A landscape with many peaks, sampled at points; each row gives a point and its height.
A climber steps from a point to the highest of its 3 nearest points, and stops where none of them is higher. Distance is the straight distance between rows; heights are no part of it.
loke: [145 159 128 155 105 117 131 104 151 100 150 105 112 139 118 130  78 162
  99 135 128 145 150 128 166 163  74 119 120 134 113  98 199  95 168 139
 100 135 126 123 143 165 109 116 150 149 144 185 112 151  94 124 107]  h=1.84
reve: [167 135  97 122 125 152 120 157 118 170 126 136  72 133 112 100 190 149
 140 163 108 119 131 126  99 119 119 122 127 121 141 132 122 113 140 104
 187 156  83 148 152 156 109 128 134 114 130 105 122 120  96 122 102]  h=4.76
buro: [127 147 158 125 146 122  75 159 144 133  88 135 142 107 122 133 109 113
 160  98  70 165 110 110 158 120 132 129 129 124 148 148  74 174 133 137
 133 122 149 101 126 115 148 148  98 148 108 125 147 101 152 122 170]  h=4.92
vodil: [125 164 140 131  93 123 140 128 143 121 121 159 140 177 123 140 103 144
 120 141  88 134 146 104 175 170 136  93 160 123 144 124 116 106 101 127
 121 120 125 131 124 135 114 119 120 144 133 117 140 116 132 131 137]  h=7.01
gizav: [124 113 134 141  99 126 130 120 134 123 129 119 115 188 138 142 159 109
 108 167 148 105 172 133 131 152 152 147 124 138 126 117  94 108  74 152
 168 174 108 158 116 142 173 125 157 112 132 100 140 141 168 148 139]  h=4.85
rasos: [ 99 156 166 115 126 129 115 166 143  77 138 158 155 155 158 142 109 151
 109 126 131 139 200 158 152 120 130 145 138 137 105 119 124  92 140 145
  78 152 111 109 129  81 109 122 122 141  95 124 125 107  89 129 105]  h=3.77
bipuv: [133 168 119 162  89 100 144 106 154 122 129 112 104 203 123 121 146 130
 115 160 101 159 121 106 154 168 110 133 146  93 120 116 136 106 106 131
 151 168 103 183 138 134 133 109 127 133 136 111 139 133 158 151 110]  h=3.92
puz: [129 178 106 162 103 105 153 102 158 110 156 118 104 182 119 133  68 179
 100 159 100 143 152 157 164 154  98 134 158 104 104 111 151  68 158 163
 141 177 110 135 137 154  91 102 146 140 133 154 140 131 108 130 100]  h=3.27
kupok: [100 127 123  93  96 155 129 113 159  76 122 117 155 206 157 165 112 123
 106 161 170 161 187 141 191 135 156 128 148 135 102 108 112 100  91 158
 111 123 113 136 122 119 137 116 152 129 107 113 179 118 138 153 127]  h=4.97
Sek: [128 102 119 146 110 124 147 136 122 136 165 148 115 133 116 117 153 158
 106 161 117  76 162 178 126 147  69 139 124 111 125 107 159  59 144 155
 111 139 113 118 158 145 106 139 156 135 166 147 112 112 108 105 124]  h=1.47
tafe: [108 159 179 137 103 137 158 128 130  85 167 142 132 153 109 145  89 156
 130 115  87 163 181 160 206 128 111 127 152 104 114 106 140  88 134 134
 124 157 160 121 148 140 116 107 168 133  99 170 150  96 131 126 118]  h=3.79
Dolu: [121 160 134 125  87 116 136 111 134 110  94  93 135 162 124 127  78 114
 115 125 132 174  94 107 140 156 177  96 193 155 184 136 128 159  84 104
 155 127 126 147 139 149 134 150 113 146 125 115 155 181 158 141 120]  h=3.00
zemov: [149 116 123 119 133 146 128 137 119 165 137 134  87 124 117  99 147 160
 159 136 116 111 103 116  98  91 141 122 108 120 154 132 110 146 111 139
 127 133 135 120 129 133 111 140 140  94 127 110 118 123 133 138 123]  h=4.12
beba: [103 148 174 114  95 156 123 156 146 125 100 151 138 110  90 130 134 150
 150 124  63 147 134 109 164 116 159 137 134 118 111 117  58 127 136 130
 148 160 122 132 106 114 129 112 112 120  96 136 144 107 147 106 161]  h=6.55
Rolet: [137 106 103 123 138 137 148  92  91 136 114 111 105  77 136 113 134 109
 148 119 206  88 109 112  58 121 137 126 113 128 140 155 159 155 104  68
 146 109 139 105 128 158 135 141 129 109 138 132  95 147 126 141 106]  h=0.88
vonik: [119  78 133  95 185 118 123 144  96 139 105 102 151  84 120 120 123  87
 118  89 164 146  90 128  74  95 157 144 111 157 154 149 116 177 138 163
 126  95 162 146  98 127 141 169 126 105 165 123 142 120 110 122 143]  h=1.58
betis: [ 90 122 132 132 116 137  98 175 121  84 123 144 142 120 100 171 120 131
  95 109 122  96 173 154 160 137 145 141 150  97  65 143 125 100 156 178
  87  98 173 148 122 113 163 124 134 141 124 115 144 106 126 105 167]  h=3.42
peval: [156 130 154 136 111 120 135 157 132 154 134 124  93 160  94 140 152 142
 161 159  51 131 116 124 139 124 127 157 131 121 104 100  75  90 124 135
 149 153  86 141 124 101 145 126 141 126 128 134 119 116 111 132 125]  h=1.94
pabug: [113  59 106 150 138 123 121 137 109 140 107 151 136 153 143 147 169 115
 122 157 151  72 189 183 126 147 113 104 115 129 108 132 140 101 105 160
 124 122 130 137 122 140 156 124 167 116 152  98 136 134 142  93 136]  h=2.15
suri: [110  79 126  99 190 105 148 123  88 130 113 113 117  81 177 131 136  99
 105  81 204 113 120 124  43  99 143 127 102 125 108 158 103 156 134 114
 117 122 145 123 141 131 152 151 138 104 187 111 132 124 108 103 132]  h=0.82
lugil: [ 89 101 185 135 122 147  95 164 166  59 101 186 149 106 106 179 124 159
  98  79 123 151 169 135 208 117 162 143 161 108  89 119 116 118 142 156
 139  83 159 147 121 146 107 116 140 116  96 110 152  75 141 110 174]  h=5.23
soraf: [120 107 129 142 211 106 130 122  72 132 120 105  94  71 163 111 131 114
 133  97 196 125 110 133   4 132 163 145 108 120 179 159 104 143 133  85
 143 102 135  95 115 150 141 139 134  99 116 109 119 123 154 132 136]  h=0.94
lem: [113 166 148 147 113 126 127 119 158 117 145 128 130 135 132 158 100 156
 123 137  79 154 145 137 176 138 103 102 146 125 128  96 135 116 131 131
 119 136 135 109 136 131 122 146 110 149 114 138 136 149 137 122 129]  h=5.68
lod: [131 105 158 189 119 100 124 111 142 155 151 184 101 133  89 144 137 163
 128 113 111  94 139 157 167 123  68 134 115 125  77 101 145  82 145 139
 119 129 116 109 129 145 120 107 200 104 159 129 115 109 108 112 119]  h=2.89
Dafu: [131 125 142 110 150 125 107 136 126 123 129 113 165 112 102 115 109  96
 133 101 101 145 102 131 133 101 135 113 125 166 134 171  98 155 141 130
 105 108 153 114 124 104 149 156  94 142 133 113 112 134 132 136 155]  h=4.65
Bedom: [146 141 130 153  90 118 121  89 156 126 101 120 115 212 123 113 161 142
 105 179 154 112 147 120 146 158 130 115 121 112 128 130 162 117  76 142
 161 140 112 157 145 128 155 114 150 121 149 136 142 142 145 140 119]  h=3.95
Ziga: [143 163 116 105 115 114 132 119 163 102 137  86 127 135 145 101  96  95
 129 107 123 169  72  85 156 115 125 115 161 147 174 134 148 172 148 116
 116 100 112 143 145 113 107 153  82 131 121 145 109 184 126 150 108]  h=2.85
folo: [134 130  90 134 132 144 132 116  89 177 109 144  88 104 130  96 138 148
 170 114 169 112 116  99  96 113 126  88 121 120 148 140 166 141 130  67
 170  81 115 120 132 136 128  98 156 129 140 126 123 133 135 132 125]  h=1.74
sakil: [119  93 152 125 149 116 121 159 113  94 116  92 151 154 152 139 108 104
 120 130 125 152 113 131 129 102 193 145 104 123 134 142  59 137  95 143
 107 125 142 120  99 111 169 134 111  91 119 104 153 132 173 128 156]  h=5.03
rufu: [125 135 136 130  89 144 140 122 153  81 142 112 141 189 171 138 109  90
  92 133 150 137 154 139 169 158 175 133 152 182 164 125 131 128  91 153
 137 136 110 101 132 114 130 140 137 118  99 130 147 166 181 128 117]  h=4.13
Pudos: [121  97 117 127 141 125 129 176  74 174  99 155  97 114 141 140 146 146
 173 128 119  99 114 120  72 115 140 127  71 136 131 130  67 143 118 131
 162  99 135 120 144 124  95 123 148  82 140 102 135  99 137 126 130]  h=3.75
vofev: [ 83 162 164 127 105 161 121 124 152 101 129 141 146 144  95 178 137 150
 156  98  57 151 170 111 180 135 145 107 166  99 130 119  98 103 124 125
 141 140 143 133 125 112  91  95 124 127  95 151 148 107 139 121 147]  h=6.06
numam: [171 104  86 162  95 121 160  78 134 145 108 121  87 164 134 114 146 108
 107 143 188 115 132 116 111 149 132 131 135 133 161 157 183 109 103 103
 138 146 106 157 142 154 166 170 131 136 141 113 123 143 135 150 115]  h=2.87
Rur: [140 141 128  80 162 126  98 151 163  96 125 113 137  47 122 107  87  95
 129  96 112 145  95 118 130 109  79 118 149 153 118 135 137 190 163 109
 107 106 162  92 137 142 113 152  99 112 129 116  88 156 100 119 146]  h=3.15
fepur: [169 149 118 130 165 134 148  68 131  91 137  91  96 110 158  95 127  88
 141  88 164 162  58 110  87 106 160 126 136 139 172 136 151 154 146 106
 148 142 120 123 117 129 128 129  96 143 115 149 116 175 174 169 128]  h=0.05
pida: [142 107 151 124 100 117 107 127 136 120 117 122 119 140 113  98 111 122
 160 115  84 158  94  96 162 122 124 119 127 140 137 134  95 148 107 109
 135 125 147 134  94 147 107 150  89 130 129 141 140 135 130 139 127]  h=2.10
nebi: [175 136 122 120 129 108 142 143 142 109 162  80 163 126 174 128 118 107
 134 140 135 141  93 130 120 102 118 157  89 156 153 131 111 147 136 151
 111 135  97 112 133  96 121 170  67 128  85 123 109 136 128 130 100]  h=2.08
sodip: [139 129 110 149 144 128 118 103 110 152 140 152  94  77 114 117 139 157
 142 139 142 103 115 141 120 120  69 112 147  99 117 114 176 103 159  95
 109 133 144 125 136 142 105 105 165 137 158 136  98 111  85 109 120]  h=1.10
rukin: [119 115 127 113 169 114 135 121 107 123 123 106 106 126 140 133 148 123
 147 107 160 129 106 116  57 103 164 131  92 132 165 147  89 127 126 127
 161 136 117 134 105 125 143 146 150 106 136  93 138 121 146 127 130]  h=1.83
Dodi: [109  87 141 131 131 117 152 140 101 172 128 201 124 130 101 138 188 171
 151 141 107  68 164 146 133 151  77 138  87  87 113  75  91  80  98 177
 145 154 128 148 167 135  97  71 178 127 147 115 142  92 145 118 129]  h=3.12
bofi: [130 142 125 156  93 134 121 130 155 123 125 109 110 204 115 128 152 169
 104 175  78 148 157 123 167 137 104 128 157 110 105 119 155  89 140 139
 141 184  79 151 121 126  99 119 118 137 111 141 109 142 114 152 109]  h=4.99
vem: [109  90 106  98 166 146 136 137  65 161 123 137 110  94 138 121 147 126
 115 101 169  50 142 141  73 113 127 138 100 139 110 144 153 141 133 122
  97  96 145 130 153 141 165 135 133 102 148  94 125 122 109  95 143]  h=0.57
Duk: [138 137 153 100 166 123 108 126  93 160 141 147 119  38 113 134 122 133
 141 101 122 110 105 119 104 126 101 114 126 136  93 117 169 141 167  95
 100  98 175  99 143 126 127 130 106 123 163 118 115 112  94 106 141]  h=2.92
guzaf: [150 127 118 111 169 132 103 111 107 155 118 107 110  87 148 102 118 128
 187 116 140 127  84 117  89 100 125  87 114 110 152 139 160 177 126  90
 137 114 102 109  98 150  95 138 133 135 130 174 118 132 132 166 115]  h=0.98
Fud: [121 144 114 149  97 128 117 118 122 119 127 168 127 163 108 153 122 127
 135 152 141 123 174 117 162 153 123 102 160 124 106 138 161 124 105 140
 135 116 142 135 117 154 143 121 151 144 122 123 148 136 106 114 140]  h=5.47
ponuk: [154 115  98 154 106 142 150 110 149 124 126 110  66 175 157 114 133 113
 113 161 178 105 103 141  99 147 151 123 124 126 161 134 131 124  87 122
 159 175 121 149 122 153 161 145 136 139 133  91 122 162 179 138 122]  h=3.81
rober: [134 134  80 150 165 135 142 128  87 165 162  82 100  71 162  68 164 148
 139 135 136  93  80 124  45 115 146 126 113  97 177 150 173 152 150  74
 144 125  98 120 141 158 113 111 135 112 121 149  71 151 103 146 123]  h=0.85
gured: [144 173 126 136  96 136 112 109 155 148 142 111 107 160 159 109  83 120
 130 147  90 153  98  97 162 134 137  96 168 147 157 140 122 158 130 136
 155 150 104 135 145 129 103 143 114 146 116 119 138 157 134 143 118]  h=3.61
por: [108 106 129  95 177 133 122 133  61 183 101 161 107  46 127 121 129 107
 138  80 183 102 127 128  73 100 117 108  93 125 117 166 145 180 128 117
 114  74 175 151 140 137 148 102 140 108 175 112 147 124 131 117 140]  h=0.14
ruf: [138 140 116 149  89 113 132 114 123 158 128 147 105 193 102 121 189 166
 115 163  97 124 146 129 130 122 112 140 119 100 118  99 115 107  94 133
 145 184  92 164 131 117 129  86 163 107 149 114 147 115 124 118 105]  h=3.02
lubo: [133  92 143 163 119 130 117 144 122 125 112 167 139 120  83 158 143 137
 117 134 133  90 175 143 164 166 106 134 163 107  74 108 165 109 109 144
 140 125 172 142 145 135 135  92 152 124 123 146 138 101 136  95 124]  h=4.19
teb: [ 69 119 166 130 121 153  85 163 134 131  88 124 173 110 131 147 119 100
 116 110 125 134 144 128 128  97 193 125 119 111 110 161  67 129 119 131
 125  96 159 151 105 107 173 115  91 116 135 103 142 105 154 113 167]  h=5.78
rovo: [149 168 134  82 124 113 199 100 168 133 133 145 161 114 112 113  69  83
  91 105 182 152 116  93 138 133 145 118 152 133 152 131 197 168  96 125
 113 116 157 145 141 141 126 144  94 148 107 121 128 193 108 116 117]  h=2.50
monu: [169 155 103 134 112 141 109 114 146 153 132  79  78 131 159  91 120 132
 138 135  97 170  86 106 133 119 133 112 133 127 170 144 139 143 166  74
 152 145  71 148 123 138  80 125 110 126 138 136  86 131 140 169 107]  h=0.84
gen: [132 108 171 118 171 118 130 122 107 130 110  95 117 119 121 137 132  92
 135 105 138 138 111 104  81 121 143 135  98 146 185 131  82 179 126 111
 150 125 134 120  83 119 139 162 113 117 133 120 169 126 192 160 163]  h=1.22
Dule: [103 126 125 132 125 118 145 104 140  83 129 106 187 147 161 153  94  64
 102  86 176 144 120 136 116 142 150 131 118 159 137 149 114 163 138 157
 123 121 116 113 118 107 172 153 108  98 109 142 144 151 149 105 148]  h=3.46
Girul: [162  93 125 135 134 134 147 120 140  90 142 100 140 173 145 121  80 100
 131 127 148 162 124 128 120 118 134 145 124 155 178 126  84 140 131 133
 155 167 140 140  98 113 170 148  88 120 102 134 126 172 185 110 130]  h=4.80
mune: [118 109 134 107 175 119 141 107 127  92 140 110 171  94 142 114 112  63
 101  98 182 139 111 121  76 101 146 140  95 168 147 138 115 178 141 115
 125  95 153 101 100 100 148 171 113 115 140 123 139 133 121 117 139]  h=2.36
nuvik: [147 122 109 120  98 140 152 126 141 113 133 140 155 175 139 150  83 103
 101 142 181 101 127 109 119 153 134 115 154 154 117 149 163 142  95 146
 122 126 129 129 135 133 160 153 112 143 129 113 139 150 123 148 127]  h=3.88
Gokup: [171 119 105 126 169 136 172  93 130  83 170  87 130 128 188  90 136 103
 122 124 168 149  74 119 133 114 141 176  85 156 189 108 134 147 158 126
 123 141 140 115 132 118 128 144  91 128  96 141  86 147 153 149  98]  h=0.99
sorup: [102 124 140 109 128 134  99 140 113 125  92 133 165  80 110 141 117 110
 125  96 133 123 104 121 141 141 132 117 156 136 127 142 138 149 111 127
 101  84 185 107 123 123 137 114 122 154 146 122 142 145 125 107 160]  h=4.62
Vudu: [125  84 111 148 121 132 148 134 104 170 108 147 103 135 152 117 176 127
 149 148 149 103 130 140  95 103 121 142  80 156 127 125  81 104  81 134
 170 157 126 152 132 127 139 117 157  91 141 114 131 110 129 143 132]  h=2.39
Disib: [148 129 125 131 154 145 128 133 134 130 175 114 146  65 129 114 138 107
 118 121 129 132 104 129 109 131 111 131 115 130  99 118 159 124 162  97
  87 116 102 109 118 130 122 157  94 162 140 148  99 124  99 120 113]  h=2.57
zinon: [100 113 134 143 140 119 116 145 122 178 147 191 107  97  95 147 134 163
 166 114 103  91 141 156 103  95  95 155 117 111 114  97 124 117 130 137
 120 122 131 131 142 126 117  97 194  97 171 109 116  86 100 129 134]  h=5.34
mez: [112 136 145 131 108 127 146 151 138 101 131 153 154 118 124 148  96 150
 115 142  72 152 167 161 187 136 113 138 139 122  85 103 134  97 131 152
 113 152 139 100 113 109 132 126 148 106 104 146 129  87 108 121 126]  h=4.56
Vevup: [126 131 115 136  92 106 142 128 151  87 113 134 154 226 118 127 119 137
 102 189 165 134 194 143 166 172 123 128 142 121 112 145 147  82 131 167
 138 158 105 105 134 141 132  96 140 120 121 137 155 133 111 132 121]  h=6.18
Pif: [167 146  65 146 130 150 144 122 139 155 147  76  94 118 167 105 155 130
 123 139 131 130  96 115 113 106 135 139 121  97 158 143 181 128 158  85
 127 140 101 117 131 140 108 141 111 146 140 157  87 141 122 141 114]  h=1.35
Mub: [144 176 138 112  99 121 150 116 161 109 145  98 144 138 149 134 100 146
 107 121 117 158 129 118 161 115  89 131 165 151 132 100 161 119 139 150
 113 137 120 103 163 110 100 156 124 147 116 125 114 168 113 126 102]  h=4.33
Sazed: [112 182 143 136 121 124 130 110 167  78 124 165 153 140 117 166  98 154
 121 117 140 164 183 114 185 144 165 124 177 134 150 122 144 118  96 132
 109  88 144 133 105 129 114 114 122 139  59 131 149 126 110  94 168]  h=4.34
pibe: [137  73 127 128 132 144 143 131 123 136 124 143 132 116 130 133 151 107
 112 140 158 113 141 141 109 135 119 113 110 150  97 134 148 116 116 153
 106  99 124 122 136 118 155 148 133 126 147 122 112 132 116 118 124]  h=1.65
Tiv: [165 142 160 104 141 145  90 143 127 153 117 141 106 103 114 114 129 169
 160 131  52 167 107 124 133  93 126 141  90  88 115  78  50 149 116 112
 147 131 142  98 119 126  89 107 145 108 124 133 144  92 119 141 121]  h=1.61
kisif: [ 97 109 140 126 106 160  95 135 104 170  90 169 137 138  79 144 161 123
 136 134 103 119 147 129 174 129 161 111 147 113 104 116  91 120  84 152
 136 121 127 154 113 120 134  86 150 120 123 130 152 110 146 133 143]  h=6.84
Mev: [150 163 134 104 152 137 120 124 132 143 143  97 152  72 131 120 122  99
 141 112 103 145  73 120 112 121 134  96 132 143 130 132 149 157 159 119
  89 102 133 104 114 102 107 137  84 162 127 161  99 127 108 127 108]  h=3.47
vavin: [122 151 112 106 166 144 153 108 141 104 161 104 158  71 157  98 124  78
 108 127 168 133  94 106 126 128 127 157 130 155 163 147 121 141 152 111
 113 122 119 116 143 128 127 166  98 138 122 151 122 178 129 155 115]  h=1.32
Zipoz: [144 127 123  95 191 122  90 127 109 151 126 145 127  39 118  99 137 157
 176  96  92  94 106 113  50 113 114  93 110 118 138 129 147 174 162  64
 126  95 134 130 133 145  99 113 153 102 121 145  86 130 119 136 114]  h=0.49
ton: [115 120 149 110 182 123 112 157 123 119 147 109 147  92 125 123 135 121
 143  99 116 140  60 117  73 109 115 137  93 123 144 154 103 164 169 139
  92 131 131 114 128  93 114 157 109 125 130 129  78  94 116 131 149]  h=4.23
mosu: [ 98 145 173 102 171 125  95 142 141 107 139 137 157  37 106 131  99  91
 107  79 132 147  89 130 113 126 125 118 134 129 108 132 107 175 146 119
 114  72 197 123 107 123 125 141  84 115 152 119 131 135 117 112 153]  h=3.89
Delo: [121  99 105 105 130 156 138 121  85 153 101 131  98 113 111 129 145 116
 146 131 149 114 123 145  85 111 143  99 106 146 145 138 117 152  89 112
 142 114 150 123 119 123 161 121 141 125 153  98 125 127 157 152 140]  h=2.82
siner: [173 120  71 153 134 130 142 114 141 137 146 118 117 141 166 105 159 120
 106 148 155  96 134 141  94 133 101 144 129 135 114 140 168 101 117 143
 123 155 100 110 137 144 130 148 124 145 135 148 108 136  89 138 100]  h=1.87
senib: [ 74 136 155 144  96 148  83 151 144  93 115 148 144 110 113 164 123 144
 121 102  64 159 180 140 162 129 156 145 171  98 121 101 119 109 151 113
 122 116 133 136 120 117  98 119 121 120 104 126 129  86 150 109 168]  h=5.65
Nar: [100 125 155 138 111 129 100 172 127 114 131 133 160 109 104 161 117 125
 126 120  96 138 156 175 137 128 126 147 130 141  78 106 108 127 168 148
  79 149 134 130 122  86 138 151 129 143 108 115 119 101 130 120 149]  h=3.82
Tova: [135 172 140 137 100 120 153 119 154  98 116 105 113 157 154 125  80 144
 130 130  68 170 142 131 175 146 123 115 146 139 127  96 138 117 146 140
 124 157  82 134 139 110 119 132 108 141 123 161 128 142 100 135 134]  h=4.58
Reg: [128 134 139 115 133 125 121 168  97 167 154 182 107 131 114 125 174 144
 159 150  78 124 138 135 109 102 112 134  77 101 135 104  54 109 134 148
 152 146 119 118 159 118  98 118 138 106 105 112 132  88 138 115 128]  h=2.33
seni: [104 111 147 110 147 133  97 159 114 163 115 139 140 101 112 134 135 119
 156 112  97 106  98 149 129 108 122 132  87 143 144 138  81 156 138 121
 123 123 141 127 125 103 122 153 122 146 134 127 136  91 126 116 150]  h=5.67
koze: [153 125 105 124 162 132 174 121 134 106 159 110 117 120 163 107 135 101
 153 119 175 141  74 112 101 110 149 143 118 139 170 137 144 145 118  59
 133 125 154 118 105 127 129 156 119 138 126 153 108 145 163 130 110]  h=0.56
lor: [114  91 100 121 171 133 119 185 106 151 135 123 124  86 144 125 163 150
 150 139 147  93  91 146  69 121 119 147  88 125 124 147 127 124 187 161
 106 109 118 123 124  95 119 159  99 128 157 111  92 107 119 105 148]  h=3.64
kot: [145 116 125 155 102 118 150 143 122 114 180 124 150 188 101 126 124 165
 111 152 164  81 195 161 145 138  61 147 118 104  94 120 128  57 159 185
 141 184 130 121 139 137 138  83 143 115 147 158 140 127 120  99 100]  h=0.46
Zemuv: [128 105 138 104 170 116 115  75 111 158 110 138  96  97 138  96 114  95
 173  94 153 126  76 104  61 101 147 104 121 120 147 141 139 181 121  72
 168  94 158  99 106 138 128 132 142 151 132 125 143 135 175 150 152]  h=0.59
zoken: [ 89 113 167  78 121 124  95 183 130 122  95 121 155 162 111 148 153 115
 115 141 108 133 139 126 164 101 174 169 101 118 109 126  56 111 138 148
 138 113 108 173 105 114 146  91 119 118  79 118 145  93 151 136 146]  h=6.00
Lupa: [137 122  62 120 156 130 165 115  86 162 184  92 153  80 158  97 163 122
 118 128 188  59 117 129  64 131 125 173  96 118 124 159 162 130 133  99
 102 101 108 117 125 148 141 126 135 139  97 124  90 144 101 154  97]  h=0.40
san: [110 180 148 111 101 135 117 121 158  93 126  79 146 194 137 167 139 121
 115 181  58 152 154 124 194 126 116 152 145 117 100 119  95  98 129 136
 156 183  76 158 115  99 129 115 129 139  95 133 173 128 123 134 101]  h=3.93
Dubom: [128 156 138 126 118 118 112 128 130 117 135 134 157 114 118 134 107 131
 123 109 123 152 128 111 151 146 143 118 167 150 138 130 152 161  98 123
 130  93 150 123 126 137 125 137 104 142 119 113 131 153  99 129 121]  h=3.97
mam: [133 139  97 171 120 124 159 108 159 123 158 125 113 127 130 118 140 152
 121 122 136  97 119 117 134 149  94 140 148 102 137 114 187 101 156 112
 107 129 104 126 146 137 111 123 132 154 170 150 135 151 108 145 101]  h=3.16
Zupa: [130 117  81 164  95  99 148 107 132 133 107 135 111 187 135 128 142 155
  66 176 221 104 172 136 130 156 113 114 132 124 126 141 173  78  86 161
 140 156  96 131 135 172 159 130 164 139 179 150 153 143 151 122 108]  h=2.96
Linin: [ 85 101 130 131 120 136  88 163 113 158 101 155 138 130 132 150 136 118
 151 134  73 107 130 150 116 110 135 153 112 119 105 129  81 131 100 160
 136 116 138 146 128  96 137 112 140 115 128 123 145 101 152 121 142]  h=5.95
suf: [115 143 140 118 151 142 109 164 146  78 135 103 189 101 174 115 119 129
  91 121 120 139 149 163 114 133 133 136 110 135  88 119 118 120 180 162
  91 155 111  94 109  83 114 164 117 141  94 116 110 123  87 119 141]  h=3.10
Susim: [131 130 132 147  99 135 111 116 110 149  95 141 127 170  93 146 124 129
 143 129 117 161 117 101 146 144 154  92 137 107 133 128  97 135  98 100
 173 133 131 150 117 120 129  95 124 143 149 132 154 156 152 145 146]  h=5.86
zeduk: [123  99 118 102 136 115 120 150  86 137 111 155 129  75 109 123 129 123
 164 110 164 113 133 127 100 129 110 128 139 146 106 118 105 156 130 126
  89  93 160 105 110 143 129 128 146 139 159 106 128 104 111 122 145]  h=3.80
petev: [101 145 135 154 122 148 154 134 149  82 122 154 166 187 117 166 106 156
 103 145 171 135 175 140 164 158 146 117 175 134 123 123 131  96 110 177
 107 111 135 133 133 144 106  84 147 129  85 130 172 120 105 116 121]  h=5.00
pebe: [122 109 114 135 144 138 132 159 100 144 130 109 102 112 153 102 162 148
 157 167 120 109 104 141  41 110 132 131  93 126 150 148  98 150 130 132
 120 127 123 121 125 130 126 151 127  87 130 102  87 111 115 147 126]  h=6.63
fufes: [123 181 151 130  90 137 151 118 148 107 137 148 156 194 148 148  98 148
 124 162  95 163 171 147 193 133 122 143 159 116  87 117 136  76 119 159
 107 156 112 102 132 134 116 111 118 141  93 117 150  95  98 132 127]  h=3.76
Mubi: [161 126  97 145 101 124 146 113 152 130 132  94 108 159 139 102 142 133
 113 148 120 134 103 122 140 139 129 138 111 148 159 115 149 115 152 104
 136 150  94 132 159 134 138 145 119 147 127 128 121 140 139 160 118]  h=1.98
rab: [131 135 111 120 124 103 169 109 141 147 137 118 136 128 118 121 117 124
 133 103 123 119 137 124 155 149  89 138 173 137 116 102 175 130 132 133
  99 104 158 111 141 135 113 129 105 151 127 127 131 138 109 119 114]  h=5.24
nolu: [130 175 156  88 118 101 131 101 157 120 133 147 144  99 135 103  61  71
 110  73 147 167  94 104 135 121 148 112 148 166 149 155 138 182 117 105
 118  79 163 122 132 141 128 142  87 132  94 134 104 195 121 109 135]  h=3.23
Fopiz: [144 136 147 128 132 119 129 127 135 108 162 123 140  71 112 133 113 144
 139  96  89 143 105 146 122 122  79 114 143 130  93 117 164 136 155 106
 102 131 132 107 135 128 130 145 106 127 119 140 103 118  98 142 127]  h=2.49
pom: [126 120 109 160 106  82 125  91 133 145 109 178 108 177  80 128 121 144
 101 141 157 133 168 115 156 192  99 104 181 114 116 131 171 109  94 129
 150 115 128 145 142 176 143  95 153 154 157 152 162 125 135 117 122]  h=3.94
lodas: [101 143 135 131  93 137  96 132 131 101 123 114 161 181 144 134 131 126
 108 161 121 127 195 176 164 135 141 152 108 141 112 140 104  90 124 183
 125 144 115 133 108 115 169 115 121 127 114  97 152 101 121 115 135]  h=4.26
rusid: [165 128 117 110 117 121 124 144 139 132 141  87 146 187 153 123 128 133
 141 158  97 159 130 109 164 108 140 163  86 160 144 125  83 142 165 123
 135 171 104 133 113 103 144 154 112 136  98 140  93 151 145 130 105]  h=3.33
mep: [159 122 104 143 125 128 129 117 121 158 127 130  84 140 104 106 158 161
 163 145  95 141 110 103 127 147 120 129 158 122 112 132 142 108 154 100
 134 145 108 130 132 126 103 146 126 121 154 120 119 138  96 134  96]  h=2.86
Lufe: [153  97 129 143 108 126 129 128 148 138 134 105 102 147 121 121 133 138
 156 166 124 144 124 131 152 121 133 126 121 148 165 138 109  89 122 124
 157 146 105 138 114 139 122 134 131 118 135 117 127 132 139 142 131]  h=2.77
pezo: [125 130 110  78 180 140 122 109 117 157 140 107 145  50 134 117 137  94
 133  99 182 113  87 117 100 105 109 120 128 137 104 155 167 154 162  87
 119 101 145 121 125 124 132 140  81 138 138 151  84 120 104 120 117]  h=2.47
bado: [141 137 121 152 106 116 111 112 125 197 119 145  61 142 109 150 178 156
 147 151  86 103 118 130 131 151 131 126 112 107 104  99  97 113  96 129
 154 133 139 157 153 114 112  93 186 128 138 117 160 115 132 126 109]  h=2.11
goli: [104  89 124 130 120 148 123 126 100 166  91 162 148 132  91 148 162 134
 158 139 120 100 138 115 151 118 131 112  88 114 133 121  84 127  53 136
 168 115  97 189 136 129 111  63 167 105 152 121 173 112 151 107 117]  h=5.97
Nokav: [149 151 104 127 128 112 163  87 141 140 136 139 142 147 106 110  94 142
  87 120 164 127 111 117 132 177 119 128 168 121 123 138 195 126 124 109
 106 126 151 123 157 152 131 114 131 173 122 155 129 156 100 108 112]  h=3.50
ruva: [140 148 103 137 137 132 150  86 121 127 140 129 100  83 115 134 126 140
 109 130 144 101  91  90 132 132 112 122 141 103 103 124 202 147 147  77
  91 129 125 122 153 144 118 117 122 149 147 168 103 156  95 161 107]  h=2.24
Tute: [107  78 167 133 128 119 103 159 119 112 117 145 163 127 118 163 149 152
 119 142  86  76 185 177 146 131 128 126  96 116 108 108 114  88 150 187
 111 139 119 151 141 129 131  94 158 139 136 128 101  69 153 108 142]  h=3.06
Kupep: [ 93 122 130 128 100 125  89 146 128 106  89 139 155 117 133 151 130 116
 116 106  99 142 152 122 149 138 167 112 141 124 128 127 132 139 115 144
 129 113 150 120 110 111 133 120 131 133 103 137 160 116 161 130 151]  h=5.22

Where does a climber stop that starts at each point below?
mosu | kisif
guzaf | pebe
Rur | kisif

Call two points neighbours if one is among the 3 nearest of the other. Go from one point of each pair to the other, from neighbour to neighbour, staying as high as possible. Name the lowest point that can't be avoided.
kisif, reve | lor
kisif, rab | Mub
pebe, reve | zemov
